Each row is a point on a tangle of strands that fork and nearly touch. The rows are in no order.
In the rows, 100 means zero.
Two points are linked if the straight distance between their rows is under 84.2. Some points are linked to none.
j_211: [67 83 112 125 126 76 86 96 111 78 68 104 115 140 98 123 117 88 65 91 119 91 123 70 109 63 122 94 104 101 81 121 61 90 134 118 87 85 104 86 118 97 72 89 77]
j_507: [116 131 106 114 142 126 121 115 98 88 117 80 85 64 142 81 105 136 153 69 83 122 70 115 120 143 69 102 74 125 93 82 107 91 90 102 114 96 90 103 81 54 111 98 121]
j_204: [84 121 92 135 109 92 85 82 107 100 78 129 104 106 98 93 115 129 76 85 140 107 81 104 106 95 101 103 89 113 69 115 101 121 122 107 108 97 89 65 93 114 74 88 89]
j_228: [112 126 88 135 93 101 105 99 101 124 80 115 110 93 70 102 112 123 95 99 104 109 97 121 110 97 104 121 94 122 58 98 94 100 113 96 106 94 71 87 120 107 107 80 96]
j_112: [86 104 75 67 104 95 105 93 88 70 102 93 96 96 128 98 104 107 104 93 98 74 74 68 90 115 99 93 103 78 126 81 134 120 55 93 103 112 88 131 99 77 122 91 123]
j_568: [118 78 86 79 129 97 105 110 92 109 107 91 95 94 129 120 107 65 100 96 70 79 71 71 93 86 111 90 104 82 103 78 87 98 116 112 92 102 97 106 93 99 74 95 120]
j_708: [120 116 92 126 92 95 111 94 110 142 91 93 74 88 95 111 109 126 118 115 81 108 88 122 143 108 100 127 87 111 64 95 73 91 114 101 110 73 82 76 86 101 98 77 113]
j_607: [96 86 89 60 128 88 87 87 117 106 69 124 103 108 106 95 104 98 108 87 130 93 78 73 82 91 100 90 96 92 107 121 114 116 103 99 90 133 111 99 101 103 70 91 85]
j_366: [95 120 87 87 92 109 110 117 90 88 92 100 103 81 95 109 114 110 90 85 103 93 77 101 85 92 132 117 117 91 90 86 96 102 76 93 100 113 74 112 136 109 134 91 114]
j_960: [89 103 92 102 99 89 128 79 104 111 122 93 76 112 125 97 93 113 93 110 89 104 89 93 108 124 85 93 99 84 119 57 120 130 63 110 115 78 106 108 79 102 124 103 124]
j_433: [87 109 71 90 129 102 96 95 99 94 103 138 75 76 144 115 110 87 89 77 114 86 62 75 85 118 103 94 79 80 112 92 105 131 98 123 96 118 106 103 65 102 100 103 117]
j_683: [104 106 110 100 103 119 95 121 96 79 115 113 125 98 95 107 88 90 91 79 142 83 84 122 89 106 103 95 102 67 98 110 104 105 126 115 100 124 114 90 79 106 94 115 93]
j_175: [96 111 101 91 86 86 108 102 96 79 131 87 106 108 98 98 96 118 85 100 95 99 97 138 84 128 118 115 119 62 111 70 109 104 75 89 87 96 85 109 101 99 141 109 114]
j_14: [105 103 98 94 99 83 96 100 103 118 103 87 117 124 95 115 106 95 76 109 105 102 98 104 110 94 115 105 120 72 94 111 81 94 121 101 87 93 107 97 108 109 99 96 92]
j_537: [86 82 118 118 90 113 95 84 98 96 102 103 104 113 89 95 70 75 84 106 118 102 113 82 96 87 83 85 106 90 128 115 108 106 112 118 101 96 141 89 67 112 85 118 91]
j_913: [113 112 109 92 114 91 107 89 120 126 90 89 105 83 96 86 94 128 122 107 100 116 76 112 119 118 81 92 93 107 104 100 118 112 110 104 97 99 99 85 78 94 84 87 90]
j_272: [86 83 112 105 97 118 100 95 99 84 112 114 99 101 104 92 70 71 83 95 117 89 95 89 79 100 80 72 105 76 137 92 123 123 94 107 111 110 128 114 62 99 94 122 98]
j_574: [111 84 96 80 128 75 96 96 125 118 67 100 111 118 99 106 115 92 107 101 93 102 96 82 108 81 106 94 95 107 78 113 97 95 126 95 91 110 94 97 125 103 67 80 85]
j_717: [120 116 85 125 105 93 118 101 95 137 76 98 83 79 100 101 109 124 119 91 70 123 82 117 130 96 100 136 83 124 53 82 69 90 111 88 101 87 74 85 112 101 97 72 126]
j_720: [134 105 110 77 94 116 105 134 96 91 129 62 110 78 89 93 108 98 127 111 77 88 90 139 137 118 84 103 113 102 130 104 102 96 109 92 97 99 98 108 81 83 96 106 102]
j_680: [116 94 95 85 91 101 118 98 103 119 78 95 107 95 90 81 99 95 100 103 80 109 114 87 102 81 102 99 100 131 98 92 123 104 81 89 106 97 83 118 132 106 103 79 96]
j_806: [80 125 76 84 93 106 97 113 84 74 102 105 78 78 112 113 119 114 106 74 113 97 65 103 84 103 133 115 96 84 81 80 97 104 69 103 104 111 83 113 131 105 146 105 130]
j_770: [110 114 107 108 114 110 99 109 102 97 136 116 94 86 107 110 93 102 100 92 125 96 74 124 95 121 92 95 86 72 91 93 109 114 121 128 104 111 109 84 60 100 105 116 106]
j_604: [99 119 101 77 130 113 113 110 95 61 117 89 112 74 137 93 111 125 125 79 89 87 75 92 101 134 67 86 84 102 111 74 134 104 74 95 112 107 91 122 86 58 118 99 129]
j_799: [68 105 93 114 108 111 90 114 80 70 126 131 68 97 121 116 107 97 56 76 137 87 82 86 80 93 115 119 115 83 80 95 58 101 102 136 95 115 108 87 102 113 103 117 103]
j_625: [87 99 81 94 110 118 92 111 80 76 137 127 72 91 124 118 106 83 94 79 113 89 74 105 79 97 123 117 101 74 77 82 65 107 93 135 96 114 98 102 114 112 119 126 118]
j_884: [113 115 108 109 102 114 117 115 110 130 122 85 59 75 109 107 101 116 132 115 81 105 73 125 142 127 83 105 90 108 91 92 84 106 100 126 123 77 99 85 65 97 101 99 111]
j_924: [118 100 120 81 90 117 104 137 106 101 115 53 111 77 86 83 93 110 129 118 90 100 101 151 138 121 73 92 106 126 135 108 125 105 103 86 97 96 100 108 82 80 101 103 83]
j_830: [68 94 103 95 95 112 94 81 100 87 74 141 89 111 97 90 99 93 86 98 133 96 104 52 74 66 113 87 89 125 118 120 121 116 86 107 109 115 104 100 101 126 80 100 87]
j_988: [89 105 105 121 79 85 71 67 109 121 79 106 94 118 63 91 99 94 122 151 75 114 166 96 105 87 83 71 90 131 95 142 86 77 107 75 100 85 115 92 115 112 91 106 85]
j_221: [104 86 114 117 105 93 95 103 114 117 90 92 115 119 94 134 117 87 92 121 93 86 101 88 124 73 112 97 88 99 65 106 75 78 137 118 97 70 91 77 110 100 82 80 97]
j_847: [121 79 106 55 120 84 80 100 127 115 82 82 113 107 94 81 101 104 136 105 102 107 122 115 104 132 84 88 106 129 104 113 122 95 87 50 79 122 118 106 116 87 76 108 60]
j_322: [109 63 92 78 111 94 102 106 94 99 97 89 103 116 115 109 93 52 96 99 84 76 89 67 86 74 107 92 123 71 116 96 93 103 111 98 89 111 107 122 96 94 59 98 110]
j_880: [81 92 106 115 75 107 90 85 88 77 99 98 115 120 90 89 72 80 65 103 101 101 130 87 63 93 114 102 125 73 128 122 94 101 89 96 88 102 131 115 112 114 106 114 102]
j_349: [89 110 104 95 90 123 98 118 98 75 104 126 114 83 96 100 96 108 91 73 138 88 78 107 77 98 117 94 87 98 93 101 133 115 85 110 110 124 93 101 100 108 123 103 103]
j_230: [111 105 115 96 72 100 99 122 117 119 101 62 101 86 79 72 81 127 121 138 84 105 120 146 139 135 67 84 100 133 131 106 118 97 96 69 98 85 95 114 78 79 109 103 78]
j_951: [122 67 106 80 71 83 88 106 99 123 99 66 112 120 94 98 98 71 103 138 67 100 126 98 116 104 100 88 121 100 116 123 94 91 116 79 75 74 122 114 97 90 77 116 87]
j_352: [85 86 95 104 111 124 92 119 91 92 93 130 99 100 113 118 115 74 76 79 120 87 85 62 85 63 107 94 95 103 88 101 91 102 114 127 104 113 98 86 94 112 80 95 99]
j_332: [92 86 126 145 73 123 101 85 90 99 128 99 73 107 88 112 92 92 85 112 76 98 141 91 109 64 94 121 101 103 100 103 80 81 99 138 113 76 125 76 87 115 109 105 109]
j_948: [103 115 70 74 127 86 103 96 85 92 92 88 79 81 143 108 126 113 116 68 85 104 66 76 86 110 122 121 107 75 109 77 69 81 95 95 84 115 77 112 113 95 112 93 133]
j_529: [106 122 109 118 101 125 106 110 108 103 130 116 94 84 96 101 100 121 103 93 121 101 79 136 98 110 104 110 84 93 74 94 110 109 111 123 120 104 94 81 82 105 112 102 105]
j_502: [95 80 118 125 107 101 89 114 105 110 108 92 95 117 100 146 105 87 92 120 96 82 101 98 124 75 112 117 91 87 70 91 58 70 131 136 95 68 93 69 93 103 89 96 114]
j_992: [117 102 97 62 118 70 96 92 107 102 75 86 127 109 96 81 101 117 122 91 102 114 112 110 94 128 99 100 107 105 94 108 115 91 91 50 66 134 96 102 122 82 89 94 72]
j_60: [115 104 82 92 123 90 98 93 92 107 137 106 71 97 137 119 103 85 102 94 92 94 73 101 103 122 105 108 102 60 105 80 66 109 109 127 98 96 107 94 69 112 98 118 121]
j_491: [130 123 102 90 129 128 122 127 85 92 117 76 91 73 136 85 115 130 147 70 69 116 79 116 133 124 86 115 89 134 100 81 93 79 87 96 109 95 83 104 104 69 115 98 123]
j_911: [106 115 103 81 101 83 114 101 87 77 128 77 114 92 107 91 108 139 110 87 91 102 102 138 104 142 97 109 110 82 107 69 119 100 85 75 92 102 77 104 92 78 135 98 114]
j_400: [125 123 99 75 111 87 110 105 88 92 112 69 120 89 103 89 101 131 119 87 87 108 100 134 114 140 99 114 109 94 110 91 111 85 98 70 79 105 83 92 95 78 113 87 106]
j_424: [91 108 74 80 123 105 104 93 102 91 102 125 75 71 145 110 106 103 104 83 101 89 64 73 96 123 87 89 74 94 105 76 119 133 75 120 109 107 103 112 72 85 114 96 125]
j_94: [123 103 96 84 93 66 93 98 112 135 82 81 123 115 91 98 103 110 111 123 92 105 116 120 134 127 95 99 110 96 87 123 89 86 121 64 73 93 107 101 114 87 91 88 73]
j_341: [114 91 100 99 82 86 107 89 111 132 74 95 97 103 72 80 96 88 106 120 69 113 137 92 108 80 93 90 94 142 98 103 111 86 97 78 99 90 90 107 130 108 94 86 82]
j_747: [57 106 114 142 96 89 93 83 82 70 95 108 95 133 101 103 117 101 44 92 112 104 140 67 82 63 110 117 122 109 103 123 73 91 109 115 96 99 113 80 116 113 95 98 85]
j_339: [75 105 74 84 96 104 104 87 90 72 114 112 80 97 136 106 108 104 92 102 106 75 72 71 85 120 93 93 85 79 108 68 132 136 61 109 115 105 102 125 91 86 131 105 128]
j_441: [127 115 88 76 117 66 101 92 100 119 72 74 112 106 102 83 104 122 130 102 84 117 111 115 132 127 91 97 107 108 88 117 98 79 112 54 59 114 101 94 117 72 89 86 77]
j_938: [116 118 85 89 106 100 126 109 81 103 90 80 101 79 113 89 109 128 115 78 69 113 95 113 125 109 107 129 105 117 88 71 94 90 79 66 80 107 69 112 129 92 129 82 110]
j_855: [120 99 98 99 116 114 114 116 103 125 129 99 75 77 114 118 103 85 121 100 83 103 69 103 123 102 82 97 90 100 96 89 89 104 108 132 119 93 103 93 73 95 91 100 113]
j_969: [86 109 90 127 110 92 98 86 96 113 82 130 83 107 108 98 120 119 70 87 113 120 82 82 101 83 105 108 100 114 80 100 95 119 105 110 105 84 83 66 99 114 83 83 102]
j_997: [85 76 121 81 107 90 77 79 131 110 93 104 115 123 85 85 81 95 108 115 142 112 125 105 76 117 96 77 90 97 117 120 122 117 107 78 98 114 135 109 80 115 75 126 82]
j_186: [120 96 91 83 119 119 101 116 95 78 125 100 109 76 110 110 92 69 119 89 102 82 72 106 95 119 76 80 106 64 129 89 112 114 110 105 110 125 110 115 61 86 91 114 106]
j_8: [92 69 105 118 78 115 98 103 80 77 111 86 102 112 88 106 76 57 70 98 79 90 130 83 70 65 113 111 127 76 113 105 90 89 89 113 96 98 127 116 112 106 99 109 111]
j_702: [81 108 120 120 86 102 117 88 115 112 109 99 98 95 84 82 79 120 98 110 106 109 105 113 101 111 82 79 89 113 118 79 135 123 82 107 127 85 105 100 80 106 107 102 97]
j_201: [106 129 81 91 128 100 101 94 92 79 120 110 73 75 148 103 121 124 134 73 105 119 72 109 85 146 106 118 78 80 101 69 88 92 92 113 106 106 81 101 90 85 134 117 137]
j_238: [131 100 95 76 97 96 107 132 93 112 100 74 119 98 98 108 111 90 92 102 72 93 95 117 101 92 117 111 106 102 89 87 84 85 110 89 88 100 74 105 130 107 112 90 106]
j_48: [71 100 110 132 94 105 101 77 84 90 98 122 83 128 106 100 107 103 60 93 111 109 124 65 85 69 101 103 113 112 115 108 96 107 96 126 104 92 109 79 94 121 92 99 96]
j_622: [103 81 114 99 78 96 66 75 108 104 90 90 122 117 72 90 83 82 104 139 97 115 152 109 88 122 90 73 93 96 109 141 93 89 105 74 84 94 139 117 107 112 90 130 80]
j_36: [139 120 102 78 127 126 117 126 88 92 137 75 94 75 121 100 123 108 140 84 76 96 82 132 120 123 93 121 90 113 103 85 94 81 95 108 114 103 89 109 100 84 117 108 126]
j_388: [124 91 98 90 125 106 114 118 101 127 102 91 93 86 117 111 110 88 116 98 76 97 74 86 111 90 95 91 92 103 88 87 92 97 117 122 106 94 95 89 90 101 82 87 110]
j_426: [137 103 96 72 102 102 104 126 80 81 119 61 120 91 108 88 108 102 114 94 74 88 97 132 121 124 100 113 117 105 131 93 112 94 100 79 82 96 90 104 97 80 100 100 105]
j_4: [104 104 94 106 79 66 79 88 113 133 81 99 118 126 75 94 97 101 103 133 109 110 135 118 118 121 93 88 103 96 88 132 83 85 119 75 81 90 104 102 119 96 100 98 69]
j_116: [103 73 110 114 103 106 99 101 97 120 126 102 79 112 106 129 100 79 89 111 83 94 96 89 105 78 111 109 108 89 94 79 74 83 108 132 107 78 103 84 92 110 92 97 115]
j_700: [121 99 121 103 92 133 112 131 105 91 125 92 112 76 76 104 84 81 111 105 104 97 86 126 111 96 76 94 98 112 108 101 118 106 93 121 124 97 107 105 92 101 109 109 96]
j_233: [108 93 85 69 136 86 95 105 121 104 70 112 117 107 108 107 120 89 108 83 110 93 71 76 89 84 111 92 98 86 89 117 97 95 132 108 91 121 97 96 110 101 69 84 98]
j_259: [74 128 95 143 80 88 94 85 95 101 82 128 106 116 64 90 103 112 70 105 110 110 134 103 92 81 106 103 104 116 86 118 96 94 105 86 97 101 81 90 135 114 112 95 84]
j_34: [100 92 110 107 61 90 65 81 98 112 86 93 107 119 78 94 91 82 116 158 79 111 158 110 104 111 84 68 97 113 104 152 79 74 109 74 82 83 132 110 115 108 98 116 79]
j_185: [120 48 111 70 90 85 86 106 109 108 82 70 115 128 93 102 95 46 115 123 71 89 123 85 97 93 106 89 118 103 102 118 96 89 116 77 79 97 121 121 118 90 56 116 86]
j_566: [84 98 103 78 108 76 116 80 100 95 90 90 108 98 117 79 86 133 106 95 108 113 88 88 100 116 88 89 94 93 109 73 143 125 67 79 98 107 93 111 85 81 112 86 102]
j_58: [113 93 111 117 68 90 90 115 107 122 87 89 109 111 75 114 103 88 94 146 70 90 135 106 129 86 105 93 94 123 82 113 69 64 125 87 91 72 87 95 117 88 105 81 92]
j_613: [81 77 119 140 90 110 87 85 89 82 93 101 105 120 93 102 89 81 80 98 122 98 132 76 103 68 83 100 109 93 112 124 88 84 135 122 108 99 140 77 82 108 78 113 85]
j_900: [97 102 110 128 81 96 107 80 109 141 94 100 78 108 87 101 102 113 96 122 89 115 110 97 125 86 90 106 102 114 103 100 89 98 107 111 107 66 97 78 83 112 88 87 96]
j_743: [74 75 119 146 105 102 89 112 81 63 92 105 117 125 98 116 111 83 65 84 127 77 130 79 102 65 92 113 107 91 87 115 76 71 140 129 108 104 127 78 94 94 90 106 81]
j_374: [92 81 123 86 92 89 67 68 123 115 91 89 123 122 75 93 83 91 112 131 123 115 131 118 93 129 91 82 95 91 111 131 109 97 112 76 90 102 142 108 90 113 86 130 71]
j_353: [122 73 107 73 88 90 81 108 110 120 90 69 104 104 84 75 99 97 133 126 81 115 137 126 117 128 77 81 104 138 119 117 116 89 97 56 76 101 123 118 111 90 79 116 66]
j_95: [107 126 76 77 128 84 99 88 88 75 113 92 81 81 143 103 121 120 126 72 88 109 73 87 83 147 105 119 99 76 124 71 85 79 85 98 92 109 85 102 96 88 118 99 128]
j_99: [101 86 132 139 63 125 95 100 105 104 133 91 73 94 81 117 85 91 97 134 79 99 122 95 126 74 83 112 105 101 106 112 78 75 112 129 111 72 132 79 72 98 109 108 102]
j_327: [83 103 110 109 95 87 129 75 108 114 106 94 86 107 107 83 87 133 94 105 99 114 100 98 109 118 82 88 92 97 110 65 137 132 73 98 113 85 100 107 80 102 116 91 113]
j_544: [116 99 100 88 90 88 97 105 97 109 112 77 124 110 93 108 97 91 92 111 97 96 96 117 104 117 103 103 125 70 113 106 90 101 108 89 80 99 106 106 94 100 97 100 95]
j_873: [107 103 120 107 46 110 100 126 114 121 111 74 91 82 84 91 78 111 114 154 78 95 111 132 142 122 82 100 110 125 129 128 95 87 113 88 100 78 109 108 71 88 110 110 83]
j_370: [102 91 107 114 94 111 87 118 96 71 103 104 130 107 86 106 77 78 73 84 145 85 95 115 88 93 98 100 120 60 103 115 93 92 125 105 94 123 126 99 98 103 93 115 87]
j_241: [100 115 83 81 91 94 100 114 91 79 110 82 110 93 101 100 104 111 86 92 100 93 89 120 81 109 132 121 129 73 113 90 94 103 74 81 83 111 78 114 127 102 133 103 110]
j_215: [113 91 73 81 113 112 95 113 79 61 127 101 109 82 119 108 88 60 115 81 100 66 70 96 78 105 101 101 121 57 129 91 106 111 93 96 100 129 97 123 79 85 94 114 118]
j_745: [129 76 98 85 72 92 96 118 90 106 115 62 123 107 92 104 92 76 97 122 76 95 112 118 112 113 105 101 130 84 124 109 89 98 105 81 76 88 112 109 93 95 85 112 90]
j_761: [83 104 94 100 117 86 104 77 116 115 72 126 90 98 104 80 90 129 105 89 135 122 81 91 90 103 92 88 81 117 98 93 133 127 94 95 105 103 95 89 87 107 74 84 93]
j_656: [101 113 96 130 98 118 129 95 98 124 79 101 89 73 77 87 97 131 124 89 86 115 86 108 124 99 79 110 87 147 79 84 121 117 78 97 131 83 86 102 100 88 100 84 99]
j_100: [110 132 103 119 126 113 125 111 113 109 119 92 77 66 118 84 104 140 149 83 90 123 72 136 118 143 79 113 71 105 77 82 105 104 97 107 129 89 94 99 73 72 113 103 120]
j_588: [85 126 111 152 68 100 93 76 93 101 102 114 108 113 65 93 83 114 75 111 107 112 145 120 94 93 102 106 92 108 99 114 102 96 100 97 104 96 98 85 105 117 124 97 85]
j_993: [115 67 108 105 85 130 110 117 88 84 116 95 107 99 89 104 84 57 85 97 89 85 104 92 83 70 106 107 114 87 109 87 102 89 90 119 111 96 106 117 109 107 102 105 109]
j_92: [72 110 110 116 83 94 91 90 100 89 93 111 118 125 85 93 87 104 55 96 127 107 121 100 69 96 116 100 117 84 116 120 97 107 101 91 86 108 116 102 113 111 102 108 86]
j_32: [91 119 95 118 115 89 94 80 116 116 74 126 102 93 98 83 106 142 97 81 131 119 74 112 99 107 91 93 79 112 75 101 127 125 117 98 106 104 91 73 78 108 72 87 97]
j_667: [107 113 88 120 104 106 112 108 96 125 82 108 95 80 89 116 122 116 103 87 79 112 88 111 107 85 111 126 84 121 50 82 80 89 103 95 110 86 58 87 133 107 104 77 118]
j_977: [108 76 106 103 102 115 108 108 88 108 137 100 68 102 119 121 96 60 92 108 69 86 92 89 100 81 100 107 104 89 97 66 82 95 87 137 113 79 104 102 89 109 98 116 124]
j_87: [99 89 107 107 92 117 107 98 98 88 134 110 86 104 109 101 77 77 82 100 108 89 90 98 86 108 95 90 107 65 118 82 113 123 87 122 111 98 123 106 71 108 115 116 107]
j_552: [130 97 105 95 81 96 99 140 103 118 100 69 114 101 89 111 109 86 99 132 64 83 114 128 130 90 108 107 99 118 88 104 76 70 125 86 80 81 82 105 117 93 104 92 97]
j_40: [97 80 116 122 97 118 98 105 107 98 82 115 116 108 79 115 108 86 94 101 102 97 127 74 86 45 103 92 88 135 85 108 98 93 117 120 108 100 83 80 113 109 83 88 87]
j_79: [100 98 103 100 90 74 103 69 113 129 72 99 95 114 75 74 84 100 114 123 90 125 142 99 98 107 89 88 100 130 107 110 115 95 84 67 100 95 111 109 121 111 100 98 81]
j_645: [76 121 97 125 86 110 97 92 95 89 77 134 106 99 79 100 104 118 77 85 135 105 107 98 79 79 121 105 100 125 86 110 113 108 94 101 106 107 80 90 125 120 109 89 79]
j_644: [100 93 108 135 94 100 85 101 109 96 77 108 125 115 65 112 107 93 95 116 99 96 139 91 101 54 104 94 83 130 76 122 92 79 129 108 107 96 79 85 126 105 93 90 76]
j_719: [65 103 106 105 97 85 74 86 111 87 73 117 119 133 79 91 102 99 68 100 135 103 134 89 75 86 117 98 110 101 101 139 79 99 104 81 89 113 111 106 141 107 91 105 75]
j_850: [82 82 106 118 98 86 63 91 110 85 77 107 137 133 73 104 98 77 81 111 111 98 150 98 89 78 105 88 102 101 92 144 75 81 117 92 93 103 120 105 138 103 92 107 68]
j_729: [75 120 95 121 84 124 99 111 89 79 101 133 92 81 95 104 111 121 81 73 135 102 83 104 79 92 121 109 91 118 72 101 123 116 90 114 122 108 83 88 116 115 120 102 104]
j_385: [99 84 106 118 95 98 81 112 104 88 86 96 144 124 69 120 97 75 80 115 111 87 131 101 101 67 109 88 96 94 84 124 81 73 131 107 96 95 104 100 134 94 93 96 81]
j_759: [80 91 96 102 106 123 101 103 94 92 78 143 89 95 105 105 108 88 85 80 123 92 86 59 78 68 105 86 92 125 101 110 115 118 97 124 115 109 96 93 95 117 80 93 95]
j_144: [70 99 104 122 87 115 103 101 82 82 121 133 73 107 107 106 103 102 59 82 120 100 99 77 75 77 112 113 107 100 95 94 91 109 85 133 109 95 102 83 102 120 114 108 100]
j_533: [100 60 106 85 97 96 89 103 106 95 82 92 121 129 93 108 91 52 93 101 99 87 113 74 76 74 113 94 122 82 103 117 91 89 115 94 89 107 117 115 116 97 65 107 89]
j_72: [83 109 113 107 86 110 113 81 114 100 83 107 116 93 79 79 83 126 97 100 118 107 108 110 85 94 93 81 82 124 107 89 151 122 80 85 125 105 90 115 98 106 116 98 97]
j_413: [98 108 87 96 113 95 101 101 100 107 104 110 97 104 115 105 111 102 82 85 99 100 71 104 99 97 115 112 110 77 88 89 74 98 107 114 92 103 93 91 111 119 103 94 109]
j_97: [106 85 96 70 104 94 120 88 110 104 69 94 101 98 96 70 92 106 119 98 88 112 108 75 102 85 86 94 99 141 108 89 136 104 54 65 104 113 102 118 133 92 99 95 83]
j_612: [105 89 105 101 117 71 91 100 125 121 66 94 116 118 85 121 113 93 108 122 90 92 108 89 129 77 111 90 90 107 63 115 87 86 145 106 91 78 87 90 112 97 72 75 85]
j_181: [97 90 93 61 102 83 88 92 107 102 79 90 126 116 92 89 97 99 107 103 107 106 113 104 76 115 110 98 117 93 119 113 113 108 80 66 78 117 104 121 125 98 90 107 79]
j_273: [81 75 108 121 109 112 93 115 84 75 96 114 102 112 109 121 101 74 61 83 123 75 98 72 80 57 107 107 117 88 91 103 74 88 121 129 99 105 107 91 105 104 80 106 98]
j_542: [87 104 111 129 59 103 85 76 106 109 90 94 97 101 67 91 87 94 115 141 53 109 161 97 109 66 79 75 87 134 111 138 92 83 106 86 107 88 114 90 97 110 99 100 93]
j_217: [63 109 111 141 102 71 89 75 100 94 78 109 102 145 91 111 115 105 60 104 111 115 145 74 104 67 112 99 107 110 91 130 63 94 119 103 95 85 99 81 121 105 89 91 78]
j_543: [119 100 89 59 122 96 106 105 96 83 99 88 119 82 115 88 98 102 129 82 95 94 77 88 93 116 94 86 101 92 120 99 133 106 83 88 93 125 97 111 88 77 96 92 100]
j_267: [102 94 72 82 100 104 100 108 85 75 123 102 94 89 120 114 96 69 96 83 98 66 71 85 80 94 118 108 122 61 120 83 93 108 77 105 95 119 92 126 94 100 108 108 119]
j_389: [83 127 71 83 107 106 96 103 88 73 119 117 68 79 138 110 121 116 118 81 114 99 67 102 81 122 119 115 80 77 83 72 91 112 70 115 107 108 83 113 114 98 149 115 137]
j_636: [122 106 93 88 113 127 100 121 91 85 142 114 88 84 116 115 106 77 122 80 100 91 73 129 88 100 114 119 90 80 72 88 66 82 109 131 106 110 96 102 105 105 125 129 124]
j_496: [109 83 104 96 101 118 116 101 111 118 82 112 109 89 83 102 105 89 114 93 92 109 106 75 92 59 104 88 92 140 96 105 121 108 100 113 123 99 85 99 114 108 85 84 86]
j_118: [105 115 102 123 82 105 118 99 113 139 115 95 55 80 92 98 92 129 120 122 85 110 91 127 143 121 88 117 95 117 79 83 81 109 89 110 125 64 92 84 69 101 109 93 111]
j_693: [110 90 130 117 49 116 104 114 113 111 120 81 93 89 74 104 80 93 102 140 78 98 110 114 128 99 87 103 110 112 119 125 86 78 108 110 112 74 121 99 76 99 112 114 94]
j_902: [115 103 102 88 102 87 116 106 98 114 89 73 110 91 92 71 84 125 119 101 87 110 113 123 125 117 79 97 96 137 107 92 128 101 81 57 85 107 92 110 108 85 102 87 81]
j_142: [121 112 87 82 105 86 111 122 82 113 88 71 114 90 103 92 119 110 103 91 66 105 104 117 117 103 111 124 112 110 90 79 86 75 102 62 70 112 69 108 140 90 117 83 107]
j_983: [81 108 103 115 87 108 108 90 93 92 120 115 78 110 105 103 88 99 69 95 114 97 90 96 83 98 117 103 112 86 109 82 106 120 79 117 109 91 102 101 103 119 124 107 112]
j_362: [113 95 95 61 129 103 109 117 92 73 112 85 124 74 106 96 92 92 130 87 98 90 79 103 95 124 78 77 100 83 142 99 130 114 96 85 105 127 105 121 67 70 84 106 103]
j_202: [74 108 99 122 99 89 107 68 96 113 81 127 79 124 102 95 107 108 67 96 108 119 99 72 90 82 111 104 109 111 109 104 107 120 91 107 103 85 89 82 102 123 96 88 99]
j_893: [67 86 105 80 106 87 89 73 117 96 67 132 88 136 94 90 102 100 90 101 136 102 117 64 71 87 107 96 100 117 114 133 115 110 86 83 97 121 117 104 110 125 72 111 80]
j_947: [113 126 102 112 96 112 111 109 103 115 102 111 109 80 84 100 95 129 105 92 117 108 88 139 102 112 107 113 91 105 73 95 112 105 106 100 109 103 81 89 103 104 117 87 98]
j_368: [87 112 121 144 70 116 105 77 98 94 121 105 92 112 77 92 84 104 74 109 93 108 134 104 92 82 103 110 103 105 106 109 97 95 88 118 108 85 114 85 96 120 125 103 100]
j_126: [97 105 72 55 120 82 102 90 85 69 108 89 107 91 131 93 103 118 118 84 91 87 78 67 85 127 99 99 103 79 129 81 126 105 73 74 88 117 87 115 85 64 97 84 116]
j_281: [70 81 119 88 104 91 88 71 125 101 90 121 99 121 88 79 83 106 90 107 138 115 122 85 71 100 98 78 85 110 121 113 133 118 89 77 109 113 120 106 85 125 78 116 88]
j_736: [107 92 88 94 107 111 125 96 96 110 130 100 74 97 125 104 101 87 99 100 80 90 83 87 108 106 92 93 105 92 107 61 97 121 68 126 125 81 104 114 96 109 117 107 124]
j_958: [75 115 90 73 90 115 98 117 90 63 94 109 103 79 109 100 104 109 105 79 135 79 66 96 75 115 122 92 76 81 104 95 141 122 80 105 108 131 88 125 92 91 128 93 117]
j_96: [141 109 93 71 117 114 105 128 85 80 143 83 101 79 118 111 119 85 134 81 81 88 76 132 100 113 113 123 104 93 99 86 75 83 106 112 104 107 84 107 105 104 112 118 125]
j_658: [68 100 98 90 105 76 106 74 106 100 81 120 93 107 112 83 91 129 84 91 129 109 87 86 80 110 105 84 88 96 108 92 136 128 82 92 104 115 97 103 77 100 97 93 100]
j_378: [96 103 80 77 119 99 97 97 106 100 89 130 96 91 124 102 102 84 95 84 125 91 68 72 83 102 94 87 89 84 117 104 116 129 108 106 97 124 106 101 73 103 80 97 103]
j_265: [98 93 105 85 89 79 98 79 110 120 83 96 113 117 81 86 89 98 94 113 102 114 125 98 90 111 101 91 109 103 116 108 115 112 93 76 91 101 110 106 113 111 95 103 86]
j_291: [102 104 94 123 78 64 83 92 113 140 70 104 107 118 73 100 105 105 106 149 88 104 136 102 138 99 92 89 91 118 68 127 78 69 130 78 88 71 94 97 115 85 101 81 80]
j_755: [109 77 103 107 97 144 98 129 85 74 115 112 104 87 93 112 85 62 82 84 109 77 93 91 81 67 101 106 108 79 94 89 96 95 92 129 118 113 109 103 102 104 108 119 104]
j_493: [116 129 83 100 133 107 109 103 100 99 128 112 71 73 137 94 114 125 148 83 98 123 75 125 104 135 94 115 66 99 77 78 94 100 90 118 122 96 88 102 89 87 126 113 135]
j_257: [97 121 78 92 123 90 103 89 96 104 91 109 80 83 136 104 121 120 98 78 101 115 62 96 92 107 118 115 99 79 89 81 77 102 101 107 93 104 85 91 110 115 106 90 130]

A fork is a point with three links. Follow the links from the first point to the second and name the forks in between, in order.
j_144; j_702 | j_48 j_327
j_36; j_911 | j_201
j_496; j_992 | j_680
j_441; j_644 | j_992 j_680
j_211; j_566 | j_48

Follow the links from the first point to the second, and from the first to the third. Name the last point that the two ways share.
j_72; j_32; j_362 | j_327
j_14; j_32; j_613 | j_144
j_566; j_636; j_537 | j_144
j_353; j_58; j_496 | j_992
j_142; j_341; j_353 | j_992
j_799; j_400; j_951 | j_201
j_230; j_14; j_625 | j_201
j_116; j_72; j_658 | j_327
